Points on a hilly landscape, in no order, each with its height.
A ball rolls from a point to the lowest of its 2 nearest points, and stops where none of them is lower. Distance is the straight distance between rows; heights are no part of it.
Susu h=304: [-14   7 -13   6  -8   6  14  10  -3  29  -7 -11  11  -9  19 -30 -10 -17
 -16  12   1  23  -1   9 -22   4 -15 -21  -1  17   6   0 -10 -10 -10  15
  -1   3 -26  26 -10]
ped h=433: [-10  -4   1 -13   5   8 -10  16 -11  18   4  -5  -3  -6  -8  19  -6  -3
  -3 -12 -20   3   8  -6  -1   0  -7   4  15 -21  -1   9  -1  -6   1 -11
   1 -18  11 -29  22]
Zap h=534: [-11  -7  13  -8  25   9  11 -15  25  -3  26 -20   8  -1   0  -3  17  11
  21   8   7  10  34   3 -13 -40  19  -1 -27  10 -12  15  13   1 -23  -4
 -21 -20  -3  -3   2]
Zav h=362: [ 11  14  -7  -2   1   4  19  -8 -40  -6  -4 -26 -22 -15  -6  31   6  13
   1  -6  20  40   0  -1  14  19 -11   6  -1   4 -15 -44  18 -18  15  12
  35  24 -13   1   0]
pazen h=383: [-23 -13  41  26  12   9  10 -11   0  35  -2  -7   5  -2  -7   8  11  18
   7  -8 -10  16  25  -5  -3 -17   6   8  -3   4 -12  15 -23 -11 -26 -24
 -12 -29 -16 -28  16]
vetab h=689: [ 25  13  45  -2 -21  -9 -18   7   8 -16  24   6  -8  26 -18  17  16  17
 -22 -33  -8 -32  -9  12  35  -9 -12  18   1  17 -24  23  30  -7  44  10
  23 -28 -24 -38   6]
Boror h=707: [ 16  -8   3  -1  18   8  10  18  62 -30  17  34  19  13 -14 -43 -10   8
  12  -6 -22 -42 -18  -9  -2  -1   2 -12 -21  -2  22  42  -8  -2 -13  11
 -11  30  18 -22   5]
vurus h=257: [ 33 -10  25   4   0  10  18  30  19  21  19  -5  11   4  19 -25 -18  10
 -21  -8  -9   8  11  -7 -25  -9 -41 -12  -9  12   1  35 -20 -25 -27  -3
   9   6 -30 -10   2]
sav h=106: [ -4 -33   7  -4  16  15 -14  18  56 -21  -3  31  11  13   5 -19 -19   5
 -16  -1 -26 -28 -28  10  -1 -16  19   6  -9 -20   0  24  -7  -1 -20  -9
 -30  -9  20 -29  21]
pup h=497: [ 16  16  10 -17   2  -3  11   4  26 -21  30 -23  -2  -8  -1 -23  -9  13
  10   5 -12   9  13 -25  -8   5  -4 -17 -19   3  16  24  20 -14 -20  13
  -7  30   1 -13  -7]
gepo h=483: [  6  -9 -36 -30   5   3 -35  22 -25  -8   0   9   0 -10   5  25 -16 -19
   2  10 -22   1 -11   6  -2  32  -5   0  28 -41  13 -23 -16  27   2  -6
 -12   1  35  -5  -7]
tefan h=718: [  3  -3 -29  -4  24   0  19 -50 -43   1 -19 -23  -9  15  11  27 -11 -14
  29  14  42  15  11  -2 -16  25 -23   2  11  21   3 -28 -10   4   7   6
  13  21   4  35 -34]
Sude h=181: [-29  -8 -24 -12  13   5  -9 -13  16 -15 -20 -10  -9 -18  17 -19  -1 -12
  -5  24   3  10 -14  -1   6   2  21 -12 -26  -2   3 -25   6  22  -8  16
 -17  15  11  31 -13]
zepem h=598: [  7 -15 -27  -6  17 -18 -32  -4 -25 -38 -22  -3   8 -45  -7  38  -3   7
  25   7  12  13   7 -39  24  18  25  -3  20 -43 -13 -54 -28  14 -27 -11
   0  29  11  21  19]
vafi h=299: [ 13  19 -19  12   7  -7  19 -35 -17 -37  -8  -6 -21 -24 -29  35   3  35
   3   4  20  32  14 -18  28  19  26  23   3 -17 -14 -44  19 -15  17   4
  25  47  15   5  29]
gevig h=546: [  0   7  -7 -12  10   0 -11  -8  15 -29   3 -31 -11 -28   0   5 -15  14
  13  14 -10  23  -3 -31  -2   4  24  -7 -18 -12  10  -7  17 -10 -17  10
 -13  30   5  -4   8]
reko h=245: [-18 -25 -17 -16  13   9 -27   8  20 -24 -33   8  -8 -25   1 -17   4  -6
  -1  19 -10   8 -18 -19   9  14  31 -13 -34 -30  -1 -22  -9  21 -17   3
 -17   1   8  21  11]
zozol h=545: [ 27  25 -15  -7  -2  13  -8  -7  -9 -46  -3  -4 -17  -4 -37  42  14  21
 -16 -20  -9   7  17  -6  18  14   8  24  20 -32  -8 -35  33   7  24  43
  11   1 -11 -28   9]
Numi h=788: [  2  16   0 -11 -51 -17  -5  21   2  18  27  -5 -14   4  18   0 -20 -20
 -24  10 -11 -10 -19   4   6   0 -12  -5  11  16  24  19   9  -7  10  -2
  19  -4  14  -2 -23]
nuveb h=672: [-10 -10  -9   4 -17  -8 -24  -1  10 -10 -16  23  -5  -4 -40  26  19  21
  27 -35 -21   3  16 -46  -5  -5  14  13   8 -46  -5   3  10  -4   7  -1
   0  11  -8 -20  45]
Pafi h=357: [-13 -29 -24  14  -1  -7  -3  12  -4  19 -29   6  19 -21   9 -33  -5 -13
  -9   5   0  29  -5 -22 -11  21  -3  -9  -9 -14  -2 -13 -32  12 -28  -5
  -5  -3 -14  44  16]
valet h=682: [ -9 -11 -30  -3   7  -2 -29 -24 -18  15 -14  24  -6  14  14  11   2 -22
  18  20   3 -17   1  35 -25   0  -8  19  19 -24  -2  15  -4  40  26  -4
 -28 -25  25  19 -32]
rur h=409: [ 10  -7 -21  11  26   7  26 -36 -37 -35 -10 -10  -9 -18 -19  37  -5  21
  13   7  38  14  21 -30  27  13  24  21   9  -1 -24 -50  -7  -2   3   0
  22  46  19  16  19]
bivu h=473: [-31 -17  -7   8  24  10 -17 -16 -15  25 -13  -1  30  -9   1   1   5 -13
  15  17 -13  16  -3   2 -13  -2   9  -3   5   2  -6   3 -27  13 -11 -10
 -26 -37  -8   5   7]
fase h=79: [-34 -22 -26  -4  18  10 -26  -7   7   0 -15  13  -2 -16   0   1  16  -3
  13   1   7   7  16  -2   5 -24  19  11 -15 -27 -17 -20  17  15  -3   2
 -16 -18  15   6  15]
mutim h=343: [ 24  -4  31  35   4  18  40  13  25   2  -2  12  38   9  12 -46 -36   7
 -35  -7  -7 -23 -11  10 -26  -5 -12  -2  12  26  12  29 -44 -23 -12  -9
  -8   2 -10  -6  17]
puzif h=580: [ -2  -2  32  -2   6   2  12 -11   9   8  39 -10 -15  25   6  -1  22  11
   5 -11   5  -7  33  33  -5 -43   2  12 -12   7 -20  24  17   9  -3  -6
 -11 -26  -2 -12  -3]
kuli h=619: [ -5  -9  33   8  11   3  -1  -7 -23  23  22 -12 -17  24   5  17  13  -3
  -1 -12  -7 -13  19  35   4 -24   5  24  10   5 -16  26   6  15  16  -8
 -13 -38   3 -25 -11]
Dadol h=824: [-20  10  14  19  -4   5   9  -3  65   3  -1  32  20   4   8 -41  -2  -1
   3  -1  -6 -27  -4   5  -8 -22   0 -19 -16  13  19  27   2 -12   3   2
  -3  10   0 -10  -5]
fem h=443: [ 25  29  19   3 -13  -5  27  15  40  -4  26  -5   9   5   3 -40  -9   9
   1   0 -10 -15   3 -16 -14   1 -22 -33 -11  16  21  34   4 -24 -13  10
  12  30 -11 -11 -20]
dev h=816: [ 12 -14  -6 -14   6   3 -18   9 -30  15   2 -14  15   1   1  19 -15 -21
   3  24 -18   3 -19   7 -30  16 -11  10  24 -17  13  25 -21  16   7  -8
 -23 -28  19  -2 -19]
goti h=310: [  2  11   2  18 -19  11  23  20  24  13 -15  26  29   5  18 -45 -30 -14
 -45   2 -13 -23 -44  13 -13   0  -5 -19  18  23  15  18 -27 -20   3   1
  -8   0  -9  10  10]
Zug h=674: [  9   2 -11  -3  -8 -10  -3   6  41 -14  18  18  -2   8 -24  -2  -8  13
  40 -21 -29   0   1 -44  14   3   1   6  -8 -20  28  30   8 -26 -14  19
   5  32  -3 -20  18]
vev h=496: [ 37   9  21   2 -17 -22  16 -11  37 -19  51  23  -1  31 -10 -12   6   5
  17 -10 -14 -44  35  10   7 -21 -36 -29 -25  22   9  40   0 -18   0  -3
  12  19  13 -15 -13]
Fifut h=93: [-13   1 -11 -18   7   8  -6  -4  16 -12  12 -35  -3  -5  21 -13  -1 -20
  -6  22   0   2 -12  13  -9 -12  26  -3 -19  11  19   2  16  17  -1  19
 -28  11   7  22 -26]
musuf h=566: [ 11   5   0  -4   2  -2 -11  19 -56  24 -10  12 -15   8 -13  18   8 -13
 -16 -33   8   5   8   7  12  29 -36   3  27 -11 -19  -7  -2   3  34   7
  30 -13 -15  -9  -4]
Tev h=312: [ 24  12  22 -19 -29 -17  20   8  17  -9  51 -27 -11  12  12 -26  12  -5
 -19  20  -2 -23  18  13 -13 -17   3 -17 -13  18  13  40   0  13  -8   4
  -7   5  11   3 -24]
Fuma h=805: [-16  16  20  15 -18  -4  23  -8  41   6  16  10  -3  18   9 -10  36  12
  14   7  18 -18  18  34  -9 -48   6 -15 -13  32  -7   1  43 -24  11  -5
  13 -15 -16   1 -11]
mide h=191: [-46 -16 -10   8   1   4  -1 -11  31  21 -16  33  -2  -6   9 -26  13 -11
  -3   2   7   2  13   9   3 -19  10  -1 -18  -5  -1   1   6   5  -3  -2
  -9 -13   3   9  14]
zer h=280: [ -5  19 -27   7 -10  -9   0 -20 -11 -29   1   6 -23  -8  -7   7   9   9
  -4   9  30  10   9  17  38  12   7  18   3   9 -10 -50  50  10  10   3
  25  20  24  12  -7]
pini h=792: [ 25  37  28 -10 -28  -9  19   4 -24 -19  25 -38 -32   8  11  26  12  10
  -4  -3  18  17 -19  19  22  10 -10  -5  -2  14   1 -10  40 -10  29   6
  35  -1 -20  -5 -17]
mon h=375: [ -1 -26 -37   2  30  -4 -20  -7 -19  -5 -34  -4  25 -19   2 -17 -16 -20
  22  25  15  20 -18 -25  -4  37   4   0  -5  -7  -6 -32 -34  25 -26  -7
 -11   2  -9  53  -2]
Venum h=705: [  0   2   9  -4   1  10  -8  -4   7  -6  -7  -4  -8  -7 -37  23  29  24
  23 -27  -6  14  25 -32   2 -13  11  21  -2 -27  -9   0  26 -12   9   9
   3 -10 -13 -26  36]
Mef h=320: [-35  -5   1  17 -28 -15  -2 -13  41  27 -19  51  14   1   4 -19 -24  -1
 -19 -10  -6 -29  -7  11  15 -15  -5  -3   5  18   0   7 -24 -24   3 -22
   5  -4   9 -18  15]
povip h=801: [ 10  -3  16 -10 -26  -6   5  19 -12  31  28  -3   0  17  11   1 -33 -13
 -25  -1 -13  -4 -18  16  -4  -5 -18   1  14  12   7  44 -24  -8   1  -4
   7 -18   3 -12 -11]
doled h=706: [ -3   0 -36  -4   5  -1  -8 -24 -29  11 -14 -15   5   6  16  -6 -13 -28
  20  22  21  20   2   5 -18  31 -23  -5  12   3   2  -4 -20  12   3   7
  -2   2   0  40 -29]
bopa h=767: [ -7  13  15  -9 -19  -3  15 -10  -3  25  28 -31  -9  21  20   2  17 -17
   5  15  17   6  -3  32 -13 -30   0 -11   1  22   7  19   3   1  17  10
   1 -21  -7  22 -33]
tupep h=502: [ -2  -5  10  -7  30  16  -6   1  24 -18   6 -32  24 -17  -8 -19   5   2
  16  24   3   8   0 -19 -19 -19  24 -12 -34  18   5  10  -3  14 -38  -1
 -28 -10  -9   9  10]
zile h=681: [ 25  29  18 -11 -25  -8 -10   3  14 -17  24   2 -16  20 -22  24   5  14
  -1 -32  -5  -6  -3  -8  25   4 -14   9  -2   9  -1   7  47 -21  28  12
  28 -13 -20 -31  10]
mubo h=281: [  0 -15  -5  -9  27   5  -5   0 -39  28 -11 -31  15 -15   2  31   1  -6
  24   7  11  32   4 -16 -23  -4 -18  -4   3   2  -5 -15 -13  -3 -12   1
  -2 -20 -19  14  -8]
vobev h=622: [ -1  -1 -28 -13  -3  -8 -31  15 -17 -30 -19   6  -7 -30 -20  30   4   9
  11 -15  -6  16  20 -38  14  17  13   3  27 -56  -1 -38  -6   8  -9  -9
   9  17  10  -5  39]
rek h=791: [ -5  20  23   0 -37 -13  16   3  10  -4   6  -8 -11  28   9   5  41   5
   4   6  26  -7   3  34   3 -32   0 -15   2  37  -3 -13  48 -12  22  -4
  21 -30 -22   8 -25]
sidus h=424: [-25 -20  28  23  11  -1  -3   1 -26  41 -25   4  -1  -7 -11  20  15  14
  -4 -26 -19  11  19 -20   0  -3  -4  18   7 -12 -21   4 -20 -10  -5 -29
  -2 -20 -24 -27  30]
rido h=98: [  0  20 -23   9 -15 -18   0 -15  -4 -23  -7   7 -23 -18 -21   6   2  19
   1  -5  13  20  18 -14  28  26   4  13   1 -10  -1 -34  35 -12   7  -2
  31  32   9  -1  23]
dala h=291: [  0  15 -13  15   2 -12  26 -24 -27   0  -2 -30 -20 -14  11  12  -9   9
  -6  22  21  31  -1   2   8  12 -10  -6  -2  13 -15 -37  17 -30   4   1
  29  48   0  17  -8]
Rus h=645: [ 28  12  45   2 -37 -22  -6   8   1 -10  40   7 -17  33  10   9  20  16
 -15 -22  13 -32   4  27  23 -41   1  22  -6  21 -15  29  24   4  24 -11
  17 -29 -10 -24 -14]
kun h=223: [ 15   0   1  10  12  28  19  36   3   1 -18  -6  33  -7  13 -39 -14  -3
 -19  10 -13  10 -29 -18 -33   1   3  -7 -12  13  18   8 -13  -1 -28   0
 -19   4 -31  14  16]
Fipo h=486: [ -7 -13  -5   8  32  18 -20  -5   4  -3 -10 -17  38 -21 -10  -4   4 -14
   9  32  -3  17 -29 -17 -18  -8  30 -13 -23  15   3  -5 -25  20 -24  -4
 -31 -27 -22  25   8]
mikib h=239: [-10  11 -19   0 -45 -22 -18   7  -6   0   8  24 -18  11  25   3  17 -15
 -10  12  14 -13  -8  28  11 -24   1  10   2  13  11 -13  41  16  16  -6
  11 -15  15  22 -32]
gil h=536: [-17   6  14   2   6  10   3 -13 -19  15  -3  -8 -11   9 -15  10  39   1
  -1 -14  14   8   9  14  11  -5   0  10   0   8 -25 -16  22  -2  30  18
  14 -33 -15 -11   9]
zamim h=756: [ 20  -1   0 -12  30  23 -30  33   2 -38 -14 -15  11 -22  -9  -5  -8  -5
   3  26 -18  -1 -51 -19  -8  16  42 -15 -20  -3  12 -19  -6  13 -36 -11
 -24  -4  -2  -1  21]
Nilin h=169: [ 35  -2  17  16   5  20  32  33  15   9   4 -19  28 -10  14 -45  -3   8
 -18   7  -8  14   3  -6 -45  -5 -16  -8 -11  22  14  20  -7 -13 -27   7
   0  18 -42  18   3]
Dur h=809: [  3 -18  -1 -10 -11  -1   3  14 -21  25   6   8  15  17  10  -4 -32 -26
 -28  10 -27   0 -39  21 -18  12  -6   8  37   1  13  39 -32   4  12  -7
 -20 -26  11  -4  -6]
Naki h=381: [ 31   2  37  28  -1   8  35  -7  41 -14   6  20  26  20 -11 -52 -32  10
 -24  -4  -6 -42   1  19 -16  -6 -22 -13   6  32  19  31 -47 -20  -4 -15
  -4  18  17 -20  -2]
mudi h=268: [-39   6   9  20 -19  -5   7 -21  19  37 -12  33   1   5  -1 -11  13  -2
 -13 -16   7  -4  15   4   9 -16  -1  -5  -1  17  -1   2  -3 -23   5 -13
  11 -13  -6 -14  14]
gese h=334: [-20 -17  -7   9 -11   4   8  14  -2  33 -11   9  19 -12  13 -21 -13 -10
 -21  -3  -8  23   0 -12 -17   4 -14  -9  -4  -5   0  10 -21 -16 -17  -1
  -2  -8 -14   7  19]
Siro h=624: [ 30  27  17  -6 -16   1   8 -13  11 -39  14 -15 -22   7 -29  30  14  25
  -7 -12  -1   8  -4   8  27  14  -3  20  -2 -10  -9 -18  53  -4  33  37
  23 -11 -25 -27   2]
vibo h=236: [-23   8 -26  17   3 -21  30 -23  -5   7 -13 -32  -7 -13  18 -20  -3   4
  -4  28  25  22  -2  -4   2   7   1 -20  -8  25  -9 -31  -2 -12  -8   7
  20  42  -7  39 -14]
fiki h=213: [-19 -10  -1  -3   5  10  20 -12 -29  28 -17 -33   3 -14  -4  12  20  -2
  21  -6  28  34  10 -17 -10 -14  -8  -4 -17  11 -15 -25  -1 -10   2   6
  14 -12 -21  20   6]
bak h=305: [-27  -1  20  20 -13   4  11 -10  28  27  14  11  13  15  21 -24 -13 -14
 -20  11  -8 -15  -2  40  -6 -31   7  -5  11  22  12  22 -17   2   3  -8
 -18 -22   2   0  -5]
dar h=233: [ 15 -11   5 -11  21  13   3  37  -8 -13   3  -3  32  15   3 -19 -19 -17
 -19  12 -21  -6 -52  11 -15  16  20   0  15   3  20  28 -23  14 -23 -18
 -34 -25   5  -5  21]
Toz h=487: [  3   3  15  -5  12  13 -16  20 -35   6  -3 -12  -6   3 -21  36  17   7
 -18 -33 -22 -13  11  -5  13   6 -16  16  30 -23 -12   3  -2  -4  27  -5
   5 -18  -2 -43  20]
ketab h=255: [ 22  -9 -12   7  25  20   3  39 -22   1 -30  13  34   2   6 -28 -12 -12
  -6  17 -20   9 -56   4 -24  14   8  -1   0   7  18   1 -21   4 -22 -21
 -29 -21 -21  23  33]
Bek h=755: [  7 -10 -12   3   7 -11   6   0 -53  -7 -28 -13   2 -35 -29  36  27  17
  20 -19  29  23  34 -39   9  17   3  18  15 -22 -27 -42 -11  19 -14   0
  23  12  -1  25  19]
Mopem h=744: [ 11   1   7 -21  22  27  -9  26  29 -47  -8 -12  -5  -7   9 -29  -6   1
  -9  18 -22  -7 -35  -7  -4   8  40 -10 -32  -9  13   1  12  19 -22   6
 -35  10   7   3   2]
pag h=447: [ 18 -13  40   1   3  -8  12  -9  14  11  14  10   2  26 -10  -1 -23  34
   2 -28 -21 -22  26  -7  14  -7 -28   2  -2  10 -12  35 -39 -28 -23 -22
   2  14  12 -50  15]
sisen h=668: [-20  -8 -12   7  -2  -3 -22 -11 -27  32  -5  29 -13  23   2  15   3 -18
  -4  -2 -15 -20   5  43  -2  -6   2  27  23 -10  -6  14  -1  28  34  -6
 -14 -23  20  -5 -18]
lizud h=596: [  6  -2   6  -1  -6  -4  -4  20 -42  46  -4   7  -9  13  19   5  -5  -6
 -19 -22  10  22  -1  23   1   3 -38  -5  12   8 -15   5  -2 -15  13   3
  39 -15 -29   6  -5]
bur h=457: [ 21  27  -3 -11  -3   7  -9  11 -33 -15   0 -13 -23 -11 -17  39   3  14
 -10 -28  -1  24   8 -13  21  25 -14  12  15 -25  -5 -28  17  -4  17  17
  21  11  -9 -20  13]
Zagop h=577: [  9  -9 -13   1  17 -10 -28 -13   1 -43 -18 -14  -5 -49   0  34 -19  20
  15  22  -4  26  -4 -42   9  15  38 -13  -7 -33   3 -34  -2  -8 -17  -2
 -10  42  14  10  19]
Feson h=734: [ 10   7 -11 -15  21  10  12 -31 -53   9 -18 -16  -7  14   1  35  12 -11
  22  -7  34   9   4   9 -14  19 -28   2  13   6  -9 -13  -4   8  20  12
   8  -4   3  13 -35]
gimo h=695: [ -2   8 -37 -13  22  -1 -14 -40 -24  12 -27   9   6   8   4   5  -5 -20
  30  10  26  -8  20  12 -21  31 -24   4  23  -5  -2   6 -21  29  13  -4
 -15 -19  22  33 -25]
Dutis h=341: [-32  -8  31  25   9  15  19 -19  26  24   7  -2  22   3  12 -20  -8   4
  -6   8  -8  10  17   6  -7 -17  11  -1   0  15   5  19 -31  -4 -17  -9
 -24 -23  -8 -12   9]
mab h=647: [-17 -17  21  14  -2  -4 -12  -2 -27  32   3  13 -26  27   9  23  -7  -3
 -15 -13 -20 -32   6  37   9 -14  13  33  38   8  -9  17  -1  16  22 -14
 -15 -24   9 -35 -20]
soze h=201: [  1 -28  22  16  -4   0   7  -5  57 -12  15  30  12  22   8 -25 -36  15
 -17  -8 -16 -47  -4  25   4 -23   6  14  -1   9  -1  29 -13   5 -15 -17
 -27   9  30 -32   0]
noz h=218: [ 10  -7   6 -17  -7   1   6   6  17 -14  44 -29  -6   9  15 -18   4  -5
  -8  21   3 -13  11  20 -20 -35  10   5 -24   5   4  28   4  28 -15   4
 -32  -5  14  13 -20]
Vitap h=694: [ -1  -6  -7   4   4   5  -1  14  59 -14   1  37   7  -7 -10 -31  -4   6
  31  -8 -27 -24 -32 -36   9   7   6 -11 -21 -17  30  28  -2 -16  -5  18
  -2  39   5 -15   6]
Zozag h=277: [  2   0  -2  -1   0  19  18  30  34  -5 -40  40  13  -1   7 -52 -12  -7
 -29  -1 -16 -28 -50  -8  -1  18   5 -20 -14  -5  18   9 -26  -9  -3  -3
 -10   8  -8   3  24]
doti h=274: [-12  19 -20   6 -13 -11  16  -5 -10  14  -3 -38   2   1  25 -20  -5 -14
  -9  26  13  18 -15  19 -12   7  -6 -25   5  32   8  -9   0  -7  -1  17
  -3  25 -16  37 -35]
Pif h=82: [-33  -1  -6   5 -15  -1  26 -21   2  17 -18  -5  -7 -14 -16  -6  28  13
  24 -13  23  27  15 -19  -8 -14   7  -7 -25  -4  -8 -17  17 -11  -1   3
  16   3  -9  13  16]
mume h=363: [ 28   3  48   5  -3 -12  17   6  16  20  24   8  -1  18  10 -10 -20  18
  -4 -30  -3 -18  19   0   4 -12 -39 -13  -8  18  -7  43 -26 -32  -6 -16
  24   6 -12 -25  10]
Dos h=648: [ -6 -12  -8  -2 -22 -25 -24  12   0 -10 -21  13  -2 -26 -23  27   1  21
  27 -20 -15  21   7 -52 -13   3  12  -4   6 -60  -2  -1  -5  -2 -15 -12
   3  14  -2  10  39]
vero h=166: [-28   8 -23  -1 -29 -18 -16   6  21   8  -3  37  -9   2  15 -22 -10 -22
 -15  11   1 -19  -5  17  21 -12  -2 -15   1   7  11  -6  26   7   3  -8
   7  -8  19  17 -12]
Rozuz h=185: [ -4 -30 -10 -20  10  14 -17  31  19 -24  -7  15  12   9   7 -10 -11 -15
 -23  14 -28 -14 -51  18   0  10  22  -2   6 -24   5   9 -12  16  -8 -10
 -34 -24  20 -15  17]
Lifuz h=769: [ 18 -11 -21  -6  27   4 -20   4 -36  -9  -5 -29  20 -16   9  19 -28 -13
   7  30  -4  18 -23 -15 -24  32  -3  -3   2   0  11 -20 -14  14 -20   0
 -19  14  10  14 -22]
Datep h=773: [ 16  26  15 -13 -40 -18   2   9 -21   8  30 -21 -29   3  15  24   2 -12
  -5   3  11   1 -12  15  12   0  -6  -1   6  12  20   6  26  -2  19   3
  28  -6   2  -3 -29]
zoga h=188: [-14 -31 -26 -18  32   9 -46   7   9 -22 -24   8   2 -27   3  15   4  -6
  21  18  -8   2  -3 -11   6 -13  29  -7 -11 -39 -14 -35  -4  31 -17  -1
 -18 -19  14  11  10]
mipi h=641: [ 15   9  -1  -3 -24 -12  -2   8  15   2   8   9 -12   8 -31  17  -1  23
  28 -35 -18  17   1 -48   7  11 -11  12  -2 -26  20  15  20 -38  -2  15
  25  27 -25 -17  19]
soke h=393: [ -3 -28 -23   6  23 -14  -1  -8 -13 -18 -35 -17   5 -39   6 -11  -9  -3
   7  17  20  28  -6 -35   5  29  24  -6 -17  -9  -8 -31 -27  16 -29  -7
   2  33   1  49   5]
fes h=440: [ 21  10 -16  -6  28  15  12 -17 -52 -21  -8 -11 -12 -10 -13  54  10  17
  11  -5  29  20  15 -12  23  31  -6  17  16  -1 -24 -53  -3  -1   8  19
  17  26   3   1  -4]
bip h=578: [-16   8   5  10 -16  -1 -12  -1  -9  10   5  25  -8  12 -10   5  22  -6
 -20 -19   4 -14  12  24  13 -18  -2  20   6   5 -15  -8  36   6  30  10
   7 -29   1 -19   0]
vekod h=539: [-12  -2  29   6  -6  -2 -14  12 -14  28 -17   9  -4  12 -19  19  -1  19
 -27 -44 -20 -27   5  -4  27   4 -15  22  18   2 -23   8 -11 -22  23 -16
  10   0 -16 -51  28]
Gozu h=533: [  0  12 -24 -15   6   6 -17   7 -44  15  -3  17  -6   9 -10  18   8 -22
   4 -13   5  -5  17  13   3  30 -20  11  34 -17  -5 -13  -6  20  26  -2
  10  -9  21  -4 -14]
seku h=230: [-23  -7 -18  -7 -12  -4 -10  16  42  -5 -12  36   3  -1  10 -32 -22 -15
 -23   4 -16 -24 -29  -1  10   9   2 -18 -13 -10  12   2  -3  -3   1  -1
   0   1   9  -4   9]
detuz h=779: [ 18   8   1 -12   4   2   4  -4 -30  -2  19 -49  -6  -8  22  27 -17 -16
   2  23   4  27 -18   2 -17  19  -9   3   2   1  12  -7   0   0   6   9
  -3  25  10  11 -38]
Natep h=495: [ -8  14 -27 -14 -15  -4 -16   4 -22   8   1   2 -13  -6   2   6   0 -19
  -9  -8   8  12  11   5  17  19  -4   1  11 -10   6 -20  15   7  10   0
  12   5  21   1  -4]
Fer h=725: [ 26   8  22  -9  33  27  11  30  49 -41  -8  20   3  12  -3 -51   7   9
   5   3 -19 -34 -25  -5  -8   5  22  -9 -34  -3  20  30  -1  12 -20   2
 -27   8   7  -8  11]
Dum h=452: [ -2  -7 -41 -21  24   1 -22  -3 -13 -15 -11   2  -6  -6  11   3 -13 -27
  13  15   4   5   3   8  16  39   7  -4  10 -26   8 -27 -17  32  -3  -3
 -10  11  36  23 -16]
pured h=763: [ 18  -9 -19  -9  37  14 -40   9 -23 -31 -16 -13  22 -22   0  12 -23 -17
  13  36  -7   0 -55 -11 -15  35  25 -10  -3  -6   9 -33 -18  28 -17  -7
 -22  -2   5  22 -10]
vafoz h=528: [ 27  -4  17   1   5  -5   7 -15  25 -10  36  24  -3  35 -25   0   1  18
  28 -21 -27 -15  36 -13  13 -10 -23  -7 -22   3   1  43 -12 -23 -12   0
   1  17  11 -31  18]
far h=421: [-11  -8 -35  -3  28  -7  -6 -13 -16 -17 -11 -10 -10 -26  18   2 -17 -10
   5  17  20  20   4 -11  23  39  14   2   0 -13  -7 -35 -20  15  -9  -4
   6  40  28  31  -6]
zolo h=752: [  2  15  -8  -9 -14  -2  10 -22 -38  21   2 -22 -19  17  15  17  16 -19
  15   9  31  11  -5  28  -9   2 -12  -5  10  20   6  -7   3  10  26  12
  17  -7   0  22 -44]
vemi h=456: [-36 -15  -5  22  25  -4  -9 -17 -39  47 -28  10  12  -3 -11  15  10  -2
  11   0 -15   8  23   3   0   5  -5  10  15  -4 -16  -4 -28   4   9 -18
 -15 -34  -6  -6   9]
fezis h=778: [ -2  23  11  -5 -40 -23  22   6  15  12  26 -32  -6  24  23   1  29  -4
   8  31  25 -17   5  38  -6 -39  10 -18  13  35  18   0  22  -3  18   2
  11 -12 -21  32 -43]
pize h=593: [  6  10   7  -7 -19  -4 -13  11   9  14  -1  16  -6  12 -31  16  -7  14
   2 -44 -15  -9   5 -33  13   0 -23  20   6 -15  -7  16   3 -30  15  -2
  18   6 -19 -36  37]
zuv h=376: [-13 -11  12  -5  -4   5   0  12  25  13   4   9  15  -8  -1 -12 -15   4
  -2  -5 -14   5   2 -25 -13  -4  -4  -3  -9 -13   8  25 -11 -18 -13  -6
  -3  -2   2 -24  24]
veful h=817: [-16  18  16   8  -1   3  25  -7  55   8  18  -8   8   2  10 -33  18   3
  14   9  10 -17  18  16 -19 -29   8 -26 -15  21  11  18  14 -19  -6   8
  -1   3 -11   3 -13]
bor h=178: [-25  -2 -20   6 -11 -13  23  -9   1   7 -23 -10 -11 -29   0 -22   6   4
   5   4  19  34  13 -21  -5   9   4 -18 -20  -5  -4 -21   5  -9 -15   3
  14  31  -9  32   6]
pabe h=610: [ -7   2  24  21 -31 -11 -12   6   0   8  24  26  -6  29  12  10  13   1
 -21 -16   9 -27  -2  28   7 -47   2  31   6  17 -19   8  44  -2  23  -9
   2 -35  -3 -11 -23]
gid h=265: [-13  -6  23  21 -24 -15   5   2  46   8  18  33  10  19  27 -17 -22   2
 -22  -1   1 -43  -6  34   4 -45   4   9   2  24   4  26   8  -1  -2 -18
 -12 -10  15  -9 -18]
rokeg h=453: [  3   7 -26  -1  11  15  -6  -8 -26 -22   0  18  -5  -5 -19  27  33   1
   0 -17  22  -9  17  19  14   4  -2  29  16 -13 -32 -42  34  36  24  38
   3  -7  10  -3 -21]
nibor h=374: [  8  14 -26  -2   0  -2   4 -25 -30 -18   2   8 -18   4   1  23  18  -9
   8   6  37  -4   8  25  21  16  -1  27  14  10 -10 -39  31  34  18  15
  15  14  26  16 -32]
burif h=736: [  1  -3  -2  -6   6   9  -7  -2 -30  -7 -18 -18   0 -30 -34  42  29  22
  20 -19  10  25  18 -41   2  -5   8   7   3 -25 -17 -33   8   5   2  10
   5  -6  -8  -4  26]
Lom h=488: [-22  -6  -3  11  31  14  -4 -29 -48  29 -28  -1   0   9 -17  19  35 -10
  12 -15  14   1  30  19   1   9  -3  15  10   7 -27 -10  -5  15  27   4
   0 -33  -5  -4  -6]
godi h=385: [ 24  32  29 -11 -27 -27  30  14  33  -9  43 -27 -12   6  17 -23   6   2
   1  15   1 -28  14   5  -7  -7 -15 -35 -10  27  21  27  18 -16 -11   2
  17  15  -6   2 -31]
fut h=436: [ 29   3  36  11 -29 -21  20 -11  37  -7  37  19   8  27   3 -27 -14   4
 -22   0 -11 -49  20  19  -8 -21 -20 -22  -5  35  10  46 -27  -5  -2 -16
  -3   8  25 -13 -16]

Call two points neighbours if one is among the 2 nearest of the other. Go from one point of each pair to the other, from neighbour to neighbour, staying as low as possible. Name the highest point that can't be avoided.
fase / Pif | vafoz
rido / Pif | fes
sav / Pif | bivu
Fifut / vero | Mef
sav / Nilin | ketab
fase / Fifut | reko
